Each row is a point on a tangle of strands that fork and nearly touch. The rows are in no order.
(in the rows, 128 means zero)
Points whose rows are less than 139 apart are linked; no others are. Some points are linked to none.
Z699: [116 107 117 102 135 117 104 124 124 137 127 162 152 183 127 155 103 163
 111 123 106 120 190 199 110 130 142 126 110 155 111  58]
Z50: [138 122 155 129  48 101 169 105 119 118 164 120 135 139 155 112 139 142
  90 136  68 220 194 144 123  70 129  75  70 106 147  93]
Z766: [107 145 158 161 119 155 138 131 143 141  69 123  94 169 170 111 165 124
 104 164 148 141 151 112 109 132 165 119 166 128 117 153]
Z200: [120 107 101 132 108  80 118 121 124 142 112 164 159 171 144 144 117 174
  89 100  91 125 218 191 118  84 123 113 100 156 106  64]
Z426: [146 125 166  80 136  94  89 118 104 129  93 143 144 162 135 129 131  96
 110 145 130 108 123 166 133 179 149 103 162 151 112 111]
Z37: [132 135 142 106 142 142 162  99  67  71 114  85 139 180 103 140 105 121
 122 145 103 196 153 147 115 141 135 134 114  85 116 122]
Z350: [ 95 111 137 164 129  97 151 158 155  97  69 161 136 141 145 155 121 163
 112 159 155 172 153 159  79 107 142 167 133 129  82  81]
Z312: [143 158 117 134 159 140 137 143 149  98 157  66 108  74  99 132 162 132
 136 130 126 164  67  41 125 114 131 142  92  89 120 167]
Z168: [147 159 177  83 136 107 125 146 117  91 118  68  99 142 138  97 144 117
 110 161 136 129  82 108 140 153 172 121 156 108 111 158]
Z701: [ 94 121  93 154 149 124 143 149 183 180 150 113 120  64 147 120 113 123
 146 121 193 122 101  63 107  86 137 187 144 156 128 122]
Z625: [150 170 139 158 101 167 170  72 101  82 132  26 115 129 128 153 148 107
 142 146  88 176  99  93 100 173 112 136 116  83 124 184]
Z479: [128 130 102 105 138 143 143 133  94  74 137 111 121 152  89 132 104 131
 122 118 109 163 143 141 141 124 170 155 106  90 124 119]
Z548: [154 182 140 167 111 167 150 101 114 123 140  43  87 120 121 149 172  85
 125 160 106 162 100  76 110 161 127 124 118 102 151 177]
Z831: [116 132 135 181  96  90 143 146 141 149 153 152 102 122 167 125 114 127
 123 140 118 173 163 135 118  68 130 104 122 151 183  98]
Z384: [ 84  86  62 154 150 121 136 142 135 182 155 146 131 103 116 128  83 107
 156  63 169  90 169 137 127 106 106 173 122 163 139 126]
Z674: [184 144 197  78 129 130 119  90  53 138 125  75 143 165 116 120 131 101
 140 137  70 137 156 185 148 147 130 108  98 116 109  95]
Z571: [148 116 110 125  77  86 152 101 100 120 167 138 136 137 143  82 129 156
 108 113  57 181 165 168 143  49 116  85  57 102 143 105]
Z912: [136 149 140 114 130 167 174  84  95  50 116  33 121 152 110 134 119 123
 137 146  96 182 107 109 109 153 113 142 113  72  94 165]
Z500: [133  82 105  75 113 130 103 110 142 172 161 164 181 119 112 134  55 130
 182  88 155  77 154 174 144 120  90  85 131 192 119 104]
Z355: [106 153 131 162 149 196 137 138 143 127  92 109  70 152 143 104 155 132
 109 152 134 139 137  83 137 129 149 126 136  95 117 186]
Z263: [ 73 128 150 169 103 113 148 172 179 115  96 161 113 108 142 155 142 182
 142 168 176 149 119 123  91  76 161 168 143 141 124  88]
Z425: [124 127 175  47 153 138 107 130  90 115  75 134 160 182 105 138 125 122
 100 131 132 120 146 174 114 189 126 100 147 146 109  99]
Z268: [134 138  99 160  98 132 108 112 167 176 106 175 143  96 140 144 135  89
 132 155 165  99 109  81 137 129 145 152 187 162 121 142]
Z704: [114 123  87 172 142 107 137 123 127 171 165  94 105  75 125 126 111  91
 155  92 109 187 131  99 126  82 127 127  99 137 165 136]
Z378: [167 108 106 111 123 154 114 107  83 126 156 119 143 140  94 136 108 120
 181  91  82 147 171 175 163 110 104  78  67 116 140 115]
Z491: [127 135 140  73 167 174  90 159 138  98 146 132 136 117  70 119 170 151
 120 110 129  56  73  98 143 200  94  78 109 123 110 197]
Z124: [ 99  97 115 175 163 128 124 183 160  98 118 136  74 126 144 116  95 137
 131 153 140 121 110 143  87 137 137 167 109 129 121 115]
Z881: [174 142 103  86 118 112 108  99  79 173 224 113 132 124 109 108 106 133
 143 108 105 100 165 159 156 112 143 126 100 161 131 112]
Z791: [ 75 112  91  88 131 124 107 140 135 142 139 178 150 177  97 140 109 157
 121 119 146  87 155 173 123 155 155 114 140 169 125 101]
Z118: [126 149 112 160  95 102 118 122 150 185 108 171 122 129 147 134 127  99
 137 159 166 117 147 118 142 104 159 127 179 174 132 126]
Z84: [141 151 120 100 168  92 104 149 136 102 113 121 111 128 127 117 115 120
 119 138 150 136  82  97 141 125 162 135 155 119 143 145]
Z995: [151 133  78 119 172 115 102 134 123 133 161 121 119  98 103 134 100 113
 137 133 153 111  87 101 124 137 126 151 131 138 144 140]
Z97: [153 111 151 155 142 145 143 166 187  82 125 141 117  86 148 127 124 164
 114 138 118  99  84  64 158 122  98 135 131  74  93 175]
Z714: [145 178 137 138 119 170 140 122 146 138 148  45 110  97 122 134 196 106
 134 145 122 155  78  34 124 134 144 135 115  97 154 151]
Z903: [104 135 108 197 135 145 137 139 160 173 137 114 106  62 146 139 123  99
 147 120 147 158 110  68 115  89 123 159 126 145 176 115]
Z221: [106 127 170 156  66  91 149 131 133 129 144 131 123 132 173 146 130 140
 112 141 105 211 183 133  96  71 131  85  99 142 175  76]
Z408: [118 142  85 139 164 115 108 124 104 177 146 116 119 127 111 127 132  86
 153  66 128 135 162 111 166  93 132 111 126 145 170 142]
Z643: [134 128 122  81 125 151  90 104 119 163 133 133 156  95 108 110 166  91
 124 112 135  73  84 113 155 170 175 153 165 136  90 142]
Z837: [156 140 132 116  97 153 104 116 135 150 136 144 139  98 134 116 162  99
 121 159 149  93  82  92 141 167 177 154 174 126 102 129]
Z984: [131 149 103  60 140 136 115 141  90 100 134  99 123 171  65 122 115 117
 116  92 121 124 148 134 160 140 185 135 111 123 132 120]
Z999: [136  97  92 126  91 116 150 113  92 103 160 129 128 147  99 113  95 130
 126  86  63 149 195 183 155  75 109 100  37 103 143 106]
Z924: [178 120 122 129 136 143 109 102  73 121 127 121 144 123  96 163 119  96
 162 105  92 141 128 146 156 145  94 107 110 109 161 134]
Z877: [183 140 187 145  99  90 116 107 104 145 110 153 151 137 188 144 157 121
 128 168 141 172 147 159 124 106 106  95 157 131 139  95]
Z566: [155 146 205 138 111 119 145 104 108 127 117 131 145 134 186 156 162 141
 110 178 143 170 103 134  88 145 118 133 186 121 146  94]
Z578: [ 66 136 143 181 145 143 152 187 168 119 151 141  73  88 120  92 146 164
 126 147 152 163 118  85 116  76 146 172  98 101 156 140]
Z252: [ 94  95 105 138 178 117 105 157 174 120 126 189 131 104 119 123 128 173
 149 135 159  78  75 117 143 134 121 154 147 111  97 165]
Z757: [147 135 185  91 141 145 145  71  46 121 103  78 156 175 128 135 137 110
 133 122  87 170 150 169 127 160 113 123 143  96 101 113]
Z974: [114 128 156 151 107 172 165 125 133  97 127 105 114 114 136 151 133 127
 135 155 123 200 111  92 109 117 152 145 134  91 148 116]
Z147: [129 103  93 158 146 103 120 155 130 118 155 126  97 107 120 130  60 107
 146 139 142 126 111 140 102 121 128 168 110 140 152  93]
Z927: [ 79 140 162 151 118 153 137 179 184 125 131 146  93  94 143 119 146 180
 137 152 173 150 110  65 127  75 159 145 133 118 148 136]
Z668: [136 144 184 146 126 134 147 118 135 109  97 169 143 139 176 151 165 182
 114 194 156 144  74 120  95 146 113 154 184 106 124 136]
Z786: [ 80 122 179  52 134 179 116 148 121 111  89 154 174 175  81 132 145 165
 111 127 154 102 125 173 121 197 141  89 163 139 101 120]
Z888: [147 104 135 145 128 179 155 133 171  74  80 132 135 112 165 135 121 166
 114 131 115 117  82  89 122 145 113 149 138  89  75 158]
Z654: [ 73 127  86 180 204 139 128 168 145 152 138 142  89  97 105  88 145 139
 123 119 159 124 124  82 138  85 127 177  99  98 126 157]
Z919: [119 112 109 163  86  44 136 146 141 125 101 170 158 142 135 151 119 159
  84 114 112 151 217 193 104  64 110 158 105 143 105  48]
Z585: [105 101  68 147 128 122 122 133 124 164 131 149 137 121 104 129  98 101
 154  53 141 106 186 136 153  83 122 127 117 148 153 123]
Z861: [115 143 199 135 104 157 167 106 111 124  69  75 104 167 179 101 176 106
 104 168 155 137 136 115  97 140 127 115 197 109 105 149]
Z742: [140 122 101 157  93 113 146 113 126 142 190  75 109  94 127 113 111  80
 156 106  82 191 152 112 145  80 138  92  70 122 156 133]
Z132: [135 108 100 154 138  70 117 147 125 134 166 142 107 132 150 127  72 129
 132 129 122 127 152 172 117 100 116 128 113 150 160  88]
Z421: [ 74 126 131  60 138 168 101 162 138 121 137 163 150 155  71 115 138 163
 135 112 150  89 116 144 132 174 154  95 145 147 115 121]
Z771: [163 161 127  88 154 157 103 119 107 102 143 102 128 111  78 129 187 115
 117 125 117  57  72 107 129 207 123 126 111 113 102 192]
Z320: [170 158 163  86 136 128 129 114 102  94 118  73 113 117 106 121 160 111
 111 149 119  95  68 117 145 190 141 140 133 105 101 168]
Z123: [140 108 139  68 110 146  80 122 126 169 129 149 177 132 104 129  90 110
 171  96 121  84 133 176 147 153 113  60 133 188 124  92]
Z811: [136 152 173 140 123 123 128 131 164 117  99 186 133 125 162 112 172 166
 103 187 155 106  64 107 129 152 120 143 186 115 120 172]
Z871: [145 117  59  99 124 109 139 105 101 176 234 103 135 119 125 126  77 138
 126  92 134  85 186 143 143  94 121 149 107 169 137 131]
Z212: [159 114 132 129  99 177 155  98 153  89  50 125 144 140 165 151 125 112
 109 138 119 116  99 103 119 166 125 135 165 107  89 135]
Z842: [ 67  77  77 127 162 115 129 141 155 166 155 151 149 106 104 134  72 132
 172  83 185  70 130 173 109 138  99 185 139 171 125 116]
Z953: [142 131 155  97 130 165 128 100 105 113  56 125 151 153 126 149 150  89
 109  93 106  82 101 132 138 216  94  93 167 132 151 163]
Z665: [ 91 155  90 155 188 163 115 151 140 138 108 136  72 146 107 109 145 123
 110 131 146 111 150 106 142 126 136 128 108 119 141 175]
Z595: [165 136 121 124 143 151 107 101 103 133 103 135 148 129 121 155 144  97
 132  86  95 102  90 122 142 186  96 110 154 135 157 145]
Z813: [106 127 150  99 157 164 104 148 163 105 121 183 156 122 102 113 174 153
 114 107 122  48  79  96 159 200  79  81 141 127 116 209]
Z755: [180 134 173 106 123  65  97 109 104 141  94 156 170 155 159 141 130 108
 114 149 137 146 150 173 138 135 115  97 153 143 118  92]
Z966: [ 95 101 131 189 104  47 155 167 146 122 105 162 134 133 147 133 108 141
 108 121 133 159 183 184  79  92 116 174 106 147 122  44]
Z925: [158 138 164 111 105 151 164  81 124 102  50 121 145 154 174 125 149  88
  89 119 119  93  97 121 118 202  99 124 183 117 108 151]
Z295: [115 156 121 184  88  91 134 135 157 163 116 175 109 140 154 135 127 121
 117 161 161 138 180 127 127  70 144 125 153 169 168 104]
Z400: [142 134 124 164 167 140 138 173 181 103 148 104 100  63 130 121 148 153
 127 136 121 125  60  39 128 106 102 145  94  90 124 159]
Z702: [117 144 117 127 166 121  93 129 170 124  99 188 131 113 131 112 160 153
 119 138 138  76  63 100 145 163 110 131 164 121 123 195]
Z441: [123  73  87 107 105 101 121 123 135 161 172 177 160 147 131 124  72 157
 162 105 154  65 176 203 138 100  81  92 104 173 137 108]
Z830: [159 143 134 135  97 117 131 109 110 121 157  52 109 124 139 135 114  95
 159 134  65 195 142 125 137 118 152  94  86 131 138 126]
Z759: [158 142 145 112 112 118 109 113  62 165 166 107 115 153 134 110 152 110
 127 116  88 120 169 179 151 135 163 105 119 135 133 115]
Z687: [ 79  80  82 104 179 125 106 143 168 133 132 165 152  92  93 129  95 159
 167  99 170  71  69 128 130 146 110 178 142 138  98 134]
Z865: [146  79  86 133  99  68 142 127 134 138 180 154 134 119 158  89  68 155
 139 112 130  90 172 193 132  62  77 137  84 149 139  92]

A fork is a point with three links. Follow the links from the first point to the second and name the forks in between, in order.
Z813, Z742 | Z702 Z704
Z595, Z132 | Z831
Z701, Z425 | Z704 Z702
Z757, Z97 | Z37
Z704, Z426 | Z702
Z585, Z441 | Z702 Z147 Z132
Z995, Z643 | Z147 Z132 Z831
Z147, Z400 | Z132 Z831
Z837, Z491 | Z831 Z132 Z147
Z668, Z571 | Z702 Z147 Z132 Z831

Follow the links from the first point to the second, and from the first to the third. Name the last point that the two ways share.
Z268, Z84, Z924 | Z831
Z830, Z668, Z147 | Z702
Z84, Z97, Z837 | Z831
Z585, Z566, Z441 | Z702
Z500, Z888, Z84 | Z132
Z441, Z491, Z924 | Z132

A fork is a point with three links, a tip a point with one. Leave the first point through the second and follow the links. Name the first fork or tip that comes.
Z571, Z999 | Z37
Z252, Z687 | Z704
Z625, Z548 | Z831
Z200, Z699 | Z702
Z491, Z771 | Z147
Z786, Z421 | Z861
